Each row is a point on a landscape with many peaks, with its height.
A climber steps from a point to the highest of its 2 nearest points, and stops where none of them is higher. Distance is the straight distance between rows; heights are no part of it.
Tatut h=22.1: [ 97 104 145 121  86 158 166 114 116 172 130 146 187 153 179 140 125  89
 146 101 102 158 148 168  43 113 116 123]
Tuma h=39.2: [105 169 126 175 131 120 138 149 151 192 137 109 104  61 130 124 104 169
 143 167 134 114 108 116 116 124 124  93]
Tek h=13.7: [136 129  66 125 137 130 123 105 124 111 191 159 133 145 129 157 118 137
 144 121  94 155 130 105 160 105 133  90]
zav h=31.1: [140  61 139 158  93  63 115 107 121  99 116 137 128 137 117 141 122 154
 156 165 102  99 149 107 146  98 109 149]
dukem h=37.5: [ 92 131 192  96 131 122 167 134 116 111  72  66 139 157 162  92 142 118
 148 100 151 112 128 127 160 108 132 138]
Pafu h=24.4: [ 93 110 118 113 142 170 111 133 117 128 126 100 150 143 113 116 109 145
  62 136 156 136 141 182  72  61 112 153]
Kan h=56.2: [135 131  88 103 117 123 121 135 174  92 111  83 127 167 122 101 120 182
 128 118 136 124 116  96 148 150 121 135]
Sizu h=49.1: [120 168  84 141 106 150  81 164 152 118  70 127 150 109 142 116  98 160
 174 177 150 132 137 172 122 136 106 103]
muna h=26.2: [ 98 103 107 110 176 142 106 140  79 123 123 142 152 131  78 155 124 109
  81 121 125 167 155 185 104  43 160 142]
bufi h=41.9: [181 102 127 165 124 112 160 138 123 147 149 125  84 123 109 142 113 170
  72 152 100 130 134 111 187 127 128 179]
bagi h=67.8: [139 134  70  92 116 125 106 132 181 120  82  75  98 129 131  88 103 147
 149 100 119 150 130 124 117  72 109 139]
bogat h=31.3: [133 161 138 164 105  96 147 111 135 176 117 117 101  96 151 104  96 106
 118  99 188 127  79  91 122 155 117 138]
guke h=35.1: [143 125 149 121 151  73 109 105 114 118 105 141 117 141 110 174 121 129
 125 162 100 140 119 172 126 121 160 142]
tatuk h=27.8: [ 83 141 105 130 142 168 192 128 128 167 138 109 129 129 131 137  68 129
  91  90 154 142  94 144  92 102  89 136]
somek h=38.1: [161 138  90  98 103 149 111 122 188 148  71 126 163 104 163 102 125  95
 133 144 141 105 142 176  95 142  94 159]
kap h=24.9: [130 180 161 113 133 150 180 119 147 122  71  83 122 172 145 141 169 164
 165 128 128 115 119 108 160 207 133 108]
Geko h=34.3: [102 161 124 156 137 114 102 135 163 177 115  94  80 104 145 128  73 164
 108 136 183 134  84 102 139 155 138  96]
fosu h=48.1: [118 114 152 110 128 167 140 129 111 140 116 145 151 107 118 130 177 101
 134 104  85 184 157 141  97  76 140 137]
Zov h=41.5: [142 199 125 147 128 137 107 112 139 112 105 118 145 140 105 122 127 122
  88 127 210  97  94 147 126 194 114 162]
finos h=26.5: [135 103 142 133 144 163 134 113  83 106 156 111 123 141  96 138 168 175
 124  79 133 169 118 122 140 101 111 134]
Dap h=20.9: [126  98  46 148 147 102  87 130 169 125 174 132 100 143 145 126 104 139
  98  85 114  83 104  13 172 144 141 101]
Bobup h=46.9: [154 154 119 161 132 143  87  94 136 145 103 169 122 110 107 135  81 127
  99 151 165 117  89 161 128 193 104 157]
pek h=42.6: [106 197 168 111 135 100 148 124 104 150 125 132 110 121 134 120 104 124
 168 105 138 125 123 134 181 188 137 104]
Puru h=10.9: [161 147  35 106 130 164 151 136 132 128 189 159 132 173 146 175 104 151
 146 141  94 163 124 122 141 181 169  79]
kuzi h=35.7: [106 108 125 124 129 213 114 148 132  95 142 149 154 105 127  96 181  90
 143 112 153 117 134 123 113 127 111 127]
nolu h=56.0: [124 101 114 121  92 156 128 133 156 156 120 110 134 135 123  96 136 150
 176 127 101 169 156 142  90  58 111 133]
Demu h=52.3: [143 172 145 123 139  97 101 140 173 156 109  96 100  76 132  86 188 111
 172 131 112 114 115 134  86  92 179  90]
bito h=32.1: [149 125 109 114 150  79 129 148 116 144 114 167 116 135 157 151 171  97
 145 158  90 117 131 114 163 145 156 138]
bugi h=42.7: [148  94 163 130 137 167 127 162  82 175 171 151 128  94 115 111 185 110
 120 108  99 180 131 118 149  90 173 129]
madu h=34.0: [171  68 137 143 115  94  96 117  77  75 110 180 155 137 100 156 122 113
 114 148 122 115 133 136 188 114 119 174]
kole h=32.8: [113 123 126 139 150 110 135 130 138 117 207 123 126 101  87 110 125 144
  95 118 140 109 132 147  90 113 125 109]
Monim h=17.9: [175 120  78 161 140 105  93 128 137 112 183 179 122 132 142 143 145 125
  84 113 130 100  91  49 192 139 162 137]
pog h=30.4: [105  95 137  86 203 127 140  98  87  70 141 114 141 205 146 146 183 119
  92 100 167 156 105 161 127 103 158  88]
dofis h=52.9: [ 76 138 135 151 156  82 123 121  88 139 108 158 145  75 139 136 114  71
 106  86 153 140  96 124 101  43 163 122]
veke h=13.3: [127  87  73 126 112 162  84 131 188  97 121  90 175 142 139  80  81 135
 137  98 200 144  86 115 101 130 126  94]
Leze h=42.5: [114 170  66  87 131 186 103 152 192 135  87 114 134 105 154 100 111 109
 146 144 136  94 144 150  96 151  82  92]
dubel h=28.3: [112 101  95 127 115  48 136 133 136  87  86  98 113 151 150 133 113 171
 172 156  88  74 152  77 170 117 102 160]
guna h=24.8: [ 90 147 114 112 133 151 203 157 146 171 116 104 173 135 153 130 107 109
 109 115 115 138 124 187  55 114 118 124]
kuvez h=14.7: [161  65 128 133  79 173 151 160 117 133 190 163 136 167 136 128  83 116
 138 128 144 178 125  88 118 131 116 133]
Gifor h=15.0: [138 114  92 132 106 200 119 171 170 125 185 121 184 129 120  84 111 126
 123 104 198 146 105 136  86 138 143 122]
tima h=48.0: [146 143 139 153 126 101 133  93 111 169  99 100  60 160 120 151  98 170
  58 120  91 120 129  73 200 157 161 151]
vav h=41.8: [142 124 144 141 131 167  91 122 123 172  79 170 101 101 132  97  60 102
  88 152 167 134 118 147 141 134 102 142]
Vudu h=29.0: [129 132 109 116 180 131 113 123 101 115 167 168 142 124  74 173  87 129
  78 122 130 121 148 165 110 108 107 120]
lem h=32.6: [114 115 161  66 173 119 142  71  97  63  83 122 109 182 117 163 146 116
  91 109 136 112 122 150 131 155 147 120]
pudid h=35.3: [ 83 189 146 138 104 148 143 151 111 131 102 152 132  99 164 131 165 110
 202 122 146 131 103 135 138 161 131 122]
Badin h=47.6: [115 131 114 144  93 115  79 101 132 112 122 166 176  72 136 127 116  86
 155 143 123  97 150 154  71 108  62 167]
memal h=5.2: [158 119 159 147 131 128 166 123 116 171 163 147 116 143 125 144  97 111
 109 134 130 161 112 153  59 144 163 121]
muzis h=37.8: [121  82  89 128 137 175 110 120 152 189 114 156 110 130 136 125  52 131
  89 142 142 184  87 140 144 118 124 125]
Dola h=35.0: [104 130 190  88 149 119 143 107  98 108  40 109 116 170 155 135 153  84
 119 124 178 142 109 138 160 141 138 121]
Kuza h=51.4: [ 73 134 178 168  85 121 101 120  75 100  80 145 158  91  89 119 105 141
 189 130 124 153 146 124  99  85 101 150]
Laro h=41.3: [104  96 147 154 114  99  64 126 128  97 131 186 159  49 103 117 104 117
 125 153 142  79 165 141 117 117  85 124]
dafi h=63.1: [ 57 135 187 158 112  90 121 103  89 140  90 150 168  88 124 125 122 122
 150 130 149 145 110 138  81  89 155 129]
rozov h=36.5: [106 166 123 131 171 149 109 145 152 153 150 110 147  70 101  75 143 113
  60 118 166  76 145 163  94  88 125 122]
teb h=42.1: [ 42 154 132 131 112 151  61 124 100  89  76 162 134  86 143 114 126 103
 195 130 144 143 150 138 109 104  99 120]
ledo h=6.5: [136  96 153 171 105  79 171 165  93 140 191 135 136 133 137 152  97 146
 124 152  96 167 118 139 102  89 148 119]
koled h=22.5: [110 167 125  95 152 168 150 109 135 124 105 106 162 157 115 151 123 144
 125 146 129 130 131 172  87 121 111 134]
zis h=39.0: [147  69 195 128 122 146 167 157  92 186 180 120 112 123 129  98 146 132
  86 124 118 161 137 123 103  65 169 100]
tefon h=50.9: [ 76 200 180 105 167  93 171 119 100 171  90  93  82 139 118 143 134 124
 139  98 126 125 118 134 164 138 177  71]
rav h=58.0: [141 142 104 158  76 123  86 126 162 125 120 156 148 111 120 127  95 140
 165 175 133 133 117 134 103 122  76 150]
Posi h=8.5: [110  79 124 114 101  90 200 168 140 141 142 106 137 145 174 161 114 156
 133 161  81 109 130 121 119 137  99 109]
lom h=9.7: [120  93 140  90 124 125 179 171 121 122 167 159 141 138 181 161 153 113
 147 153  93  83 152 143 145 174  88 125]
Piz h=28.0: [120 165 146  90 146 161 113 135 137 126  87 105 106 168 156 108 153 126
 140 122 132 100 150 108 187 203 169 148]
roz h=32.5: [ 93 129  73 160 147 168 185 136 147 168 117 150  96 144 150 158  66 144
 129 104 135 200  95 140 121 117 139 123]
fova h=21.9: [106 138 182 121 119 127 170  63 119 137  53 128 108 173 142 175 137 161
 159 132 108 123 118  98 170 166 113 128]
Gozoz h=31.9: [127 186 139 114 141  98  49 134 131 101  84  98 109 165 126 111 136 145
 178 101 138  88 170 102 193 172 168 139]
piveb h=36.0: [157 101 204 141 145  98 191 148 120 175 169  86 108  82 114 115 173 144
  82 115  84 139 128 146 122 133 148 116]
firul h=45.0: [157 152 135 124 113 151  99 161 169 141 159 123 136  48 123  82 194  91
 188 143 108 121 147 138  83 112 157 134]
Kov h=45.5: [121 193 116 164 133  81 116 150 151 165 134  60 121  91 139  95 140 146
 171 151 161 137 102 128  90  97 154  98]
Pof h=15.9: [144  91  84  87 140 126  98 107  94  86 147 169 126 156 119 171 167 132
 138 115  85 184 150 121 184  89 170 109]
refor h=7.5: [121  57 152 144 108  74 170 145 138 138 183  95 117  97 166 128 108 158
 108 138 108 117 138 132 118  84 121 121]
tatag h=36.1: [167  76 151 132 135 100  92 116 127  99  88 117 138 137 102 114 114 102
  72 148 160 115 123 139 157 120 118 181]
Genud h=11.1: [150  98 130 105 120 162 126 176 114 108 206 160 148 116 131 120 175 119
 121 154 107  71 156 109 168 172 115 142]
Vizi h=16.7: [132 128  94 140 156  90  64 122 138  87 140 135  94 104 129 121 109 157
  73 175 162 109 105 125 175 116 139 107]
gero h=6.2: [179 156 108 129 127 135 161 110 151 134 199 132 115 175 109 161 130 106
 145 117 111 167 119 126  72 164 149 150]
nuf h=17.8: [115 107 122 156 136  90  98  93 125  94  81 122  87 155 116 125 103 177
 118 183 156 116 108 125 156 163 134 118]
vep h=28.8: [171 111  99 105 116 120 130 129 161  92 179 114 138 131 101 114  90 124
 131 128 127 109 164 139  59 128  88 110]
teze h=37.4: [ 75  92 160 129  92 145  76 116 100  56  79 174 170  73 132 127 142 112
 131 149 127 113 175 155 114  93 117 110]
Ges h=32.4: [139 106 171 153 121 105 160 126 142 198 133 109 104  89 120 106 146 113
 112 127  94  87 111 111  98 140 104 132]
gamen h=8.4: [172 162  84 117 144 185 157 120 102 110 201 133 147 213 111 170 112 150
 138 115 131 168 136 121  89 182 155  89]
sitep h=38.2: [176 142 149 159 129  87 155 103 111 147 127 144  93 148  81 177 133 154
  88 155  90 147 113 149 147 163 150 166]
vovi h=19.5: [143  80 150 112  61 190 146 145 151 139 148 124 198 153 180 100 148  95
 165  98 145 161 153 126  70 111 120 134]
nam h=17.1: [150 108 141 145  87 196 132 176 128 167 200 153 175 146 135  76 103 100
 138 103 170 174 130 104  62 118 118 126]
dur h=38.9: [150 172 152 109 144  90 102 101 130 121  78  84  57 184 104 127  79 173
 131  96 101  95 157  81 188 170 155 151]
modot h=28.7: [136  66 139  76 169 158 156  99  83 109 138  93 103 203 140 151 156 133
  96  91 135 183 138 134 158  94 133 123]
lil h=12.6: [183  66 123 134  96 141 138 148 139 121 207 148 144 154 127 120 117 103
 124 161 108 109 136 104 141 147  68 171]
sufab h=28.9: [134 165 113 125 120 120 145 132 100 105 130 206 127 107 120 186 165 128
 150 167  77 112 137 138 188 180 132 122]
Refe h=39.7: [149 153 120 120 149 168 119 170 151 122 143 123 149  54 118  72 182  91
 118 134 143  77 177 147 128 135 117 143]
Zal h=34.9: [133 157 117 121 130  97 132 132 153 159  93  95 130 106 181  99 117  75
 129 132 175 103 122 132 120 143  99 112]
tuvip h=42.0: [102 161 173  84 144 124 163 117 131 106  87  56 109 127 106 103 161 126
 135  73 120  99 142  93 127 116  93 132]
rufi h=22.8: [136  89 166 168 131 101 139  88  78  87 179 134 126 125  84 148 157 156
 161  90  94 150 136  94 115 142 153 138]
kosom h=48.7: [143 168 132 108 112 105 156 123 157 140 106  38 118 145 105 109 128 171
 124 124 121  94 151 132 150 141  86 148]
vipig h=19.4: [138 106 169 147 119 108 124 101 123 137  49 154 101 180 146 154 100 133
 130 174 116 129  95 107 181 173 144 139]
kodu h=25.1: [117 138 110 133 134 112 161 135 106 123 195 185 117  66  97 174 178 132
 136 137  56 132 127 113 161 130 104 124]
zesi h=30.6: [105 165 126 114 116 205 153 149 114 102 131 171 132  84 133 132 207  77
 179  92 100 109 146 139 120 164 124 133]
faduk h=16.3: [149 130  63 146 145  82  62 146 148  97 160 163 120 106 125 125 134 105
 100 143 158  61 119  89 210 136 117 147]
nid h=25.0: [119 119  75 128 134  75 105 114 152  98 137 122 109 157 140 154 139 149
 132 101  78  69 140  65 176 107 130 125]
suzad h=18.6: [168 109 120 140 113 124 118  66  95  87 162 151 127 179  89 196 184 142
 183 123  64 179 139 117 141 138 172 126]
vaguf h=38.3: [184 157 140 145 133 109  93 112 155 105  87  72 145 140 121  77 118 114
  81 140 201  86 132 156 123 150 125 173]
Poron h=61.1: [ 96 184 152 113 143 137 144 145 133 153 101 106  99 117 134 112 180 116
 143 126  95 163 109 136 117 110 167  72]

For each start below, name the point where the climber stops.
Vizi: tima
ledo: nam
faduk: Bobup
koled: Bobup
vovi: Bobup
gero: bagi
finos: bagi
kodu: tima
